The views of a scene show one set of named points, each view turned or mirrored, shifted and resized as a whole, with a little noise and some points left out.

Scene 1
View 1
Q_716:  44 -33  14 -31  -2  -9  24  31  -1  18   5   1
Q_662:   9  -3   5 -17  19  -4  14  -2  -6  10  -2 -17
Q_718:  45 -27  17 -26   8 -12  34  18 -12  19   9 -17
Q_734:  27 -11  11 -17  20 -12  25   2 -11  16   0 -29
Q_919:  34 -32  10 -31  -6  -4  15  34   5  13   3  15
Q_253:  24 -16   9 -18  11 -11  18  11  -1  13  -5 -20
Q_16:  28 -20  11 -27   8  -7  22  16  -6  13   6  -5
Q_74:  -1  -3   1 -22  11   2   2   7   4   4  -6   4
Q_23:  26 -12  10 -10  16 -17  18   7  -2  17 -13 -41
Q_22:  28 -15  11 -18  13 -12  23  10  -5  16  -2 -23
Q_515:  37 -29  11 -27  -1  -7  19  26   3  16   0  -1
Q_724:   8 -11   4 -22   8  -1   4  11   4   7  -5   2
Q_695:  26 -22   7 -24  -1  -7   9  25   7  14  -5   2
Q_818:  11 -14   4 -25   3   0   6  17   6   7  -3   8
Q_982:  34 -15  14 -20  20 -12  35   2 -18  17   8 -31
Q_844:   3 -14  -1 -30  -2   6  -5  23  13   5  -4  29
Q_884:  35 -29  11 -25  -3  -9  14  29   6  15  -4  -1
View 2
Q_718:  -2  22  -3 -12  -8   9  -7  16 -20   0   3  22
Q_884: -13   1  -5 -13   3   6 -12  19   3   0  14  15
Q_716: -16   9  -4 -18  -4   9 -13  25  -7   0  10  20
Q_662:  18  -6   1  -4   6   4   9 -10  -4   0   3   2
Q_16:  -1   0  -1 -15   0   6   0  11  -8   0   4  12
Q_253:  8  6 -5 -3  2  5 -3  0 -3  1  7  9
Q_515: -13   3  -4 -15   0   7 -12  18  -1   0  11  16
Q_982:  14  21  -2  -5  -7   8   3  -2 -23  -1  -3  14
Q_844: -12 -41   1 -25  15   3   1  14  18   0  16   3
Q_919: -20  -7  -2 -24   3   7 -12  27   2   0  13  17
Q_22:  13  17  -4  -5  -3   6   1  -1 -15   0   1  10
Q_74:   8 -29   1 -14  12   3   8  -2   9  -1   9  -1
Q_734:  17  21  -3  -1  -5   7   3  -6 -20  -1  -1  11
Q_695: -16  -7  -6 -13   6   5 -14  17  11   0  18  13
Q_724:   3 -20  -1 -12  11   3   3   2   7  -1  10   3
Q_818:  -3 -22   0 -17   9   5   0   8   7   1  11   6
Q_23:  15  19  -9  10   2   5  -5 -11  -3   0  10   8
View 3
Q_662:  43  14 -11  10  -8  -4  -4 -24  -6  -6  -4 -16
Q_734:  57  22 -26  12 -17  15   4 -15  -9 -24  13   0
Q_919:  14  -1 -24  15   8  24  21  10   4  26   3   6
Q_16:  35   9 -18  16  -3  17  12  -3  -2   3   4  -1
Q_716:  25   5 -31  16   0  32  21  11   0  11  12  12
Q_22:  44  15 -29   8 -10  12   5 -14  -6  -7   7  -1
Q_695:  21   3 -27   8   4  12  10  -1  -1  19  -2  -2
Q_844:   5  -7  -2  13  12  -3   7  -5   4  39 -19 -18
Q_23:  49  20 -47  -1 -15   5  -4 -20 -13 -13   4  -3
Q_884:  22   3 -35   9   3  20  15   5  -1  16   3   5
Q_718:  45  14 -28  17  -7  32  17   4  -3  -8  18  11
Q_253:  40  12 -30   7  -7   8   4 -13  -6  -2   1  -4
View 4
Q_718:  -1  27   7 -34  12  22  12  10  -5   5  12  -3
Q_844: -17  -5   7 -22   7 -12  11 -10  15   9 -34 -37
Q_16:  -5  14   6 -28   9   9   8   6  -1   2  -6 -11
Q_662:  -7  -5   2 -23   7  -1  -8  15  -5 -14 -12  -2
Q_919: -12  21   3 -36  10  14  26  -9  12  23  -4 -36
Q_724: -14  -5   3 -24   6  -4   1   3   4  -2 -21 -20
Q_22:  -7   8   1 -30   7  13  -1  16  -5  -5   3  -3
Q_716:  -7  23   5 -35  12  19  19   1   4  16   3 -21
Q_982:   1  16   6 -29  10  19   0  21 -13  -9   9  11
Q_818: -13   0   5 -23   6  -4   5   0   7   3 -21 -23
Q_515: -11  17   1 -34  10  14  13   2   4  11   1 -22
Q_253: -10   5  -2 -30   7   9   1  13  -2  -4  -1  -9
Q_74: -13 -11   6 -19   6 -10  -2   3   5  -7 -27 -17
Q_23: -14   0 -15 -34   4  15 -10  25  -9 -12  10  -2
Q_884: -14  14  -3 -34   9  14  13   1   5  13  -1 -27
Q_734:  -1  12   3 -30   9  17  -3  22 -13 -12   9  10

Which points are out of place in each view (at most two, in the order of its rows)? Write none if all are in place.
view 1 => Q_734
view 2 => Q_22, Q_695
view 3 => none
view 4 => Q_919
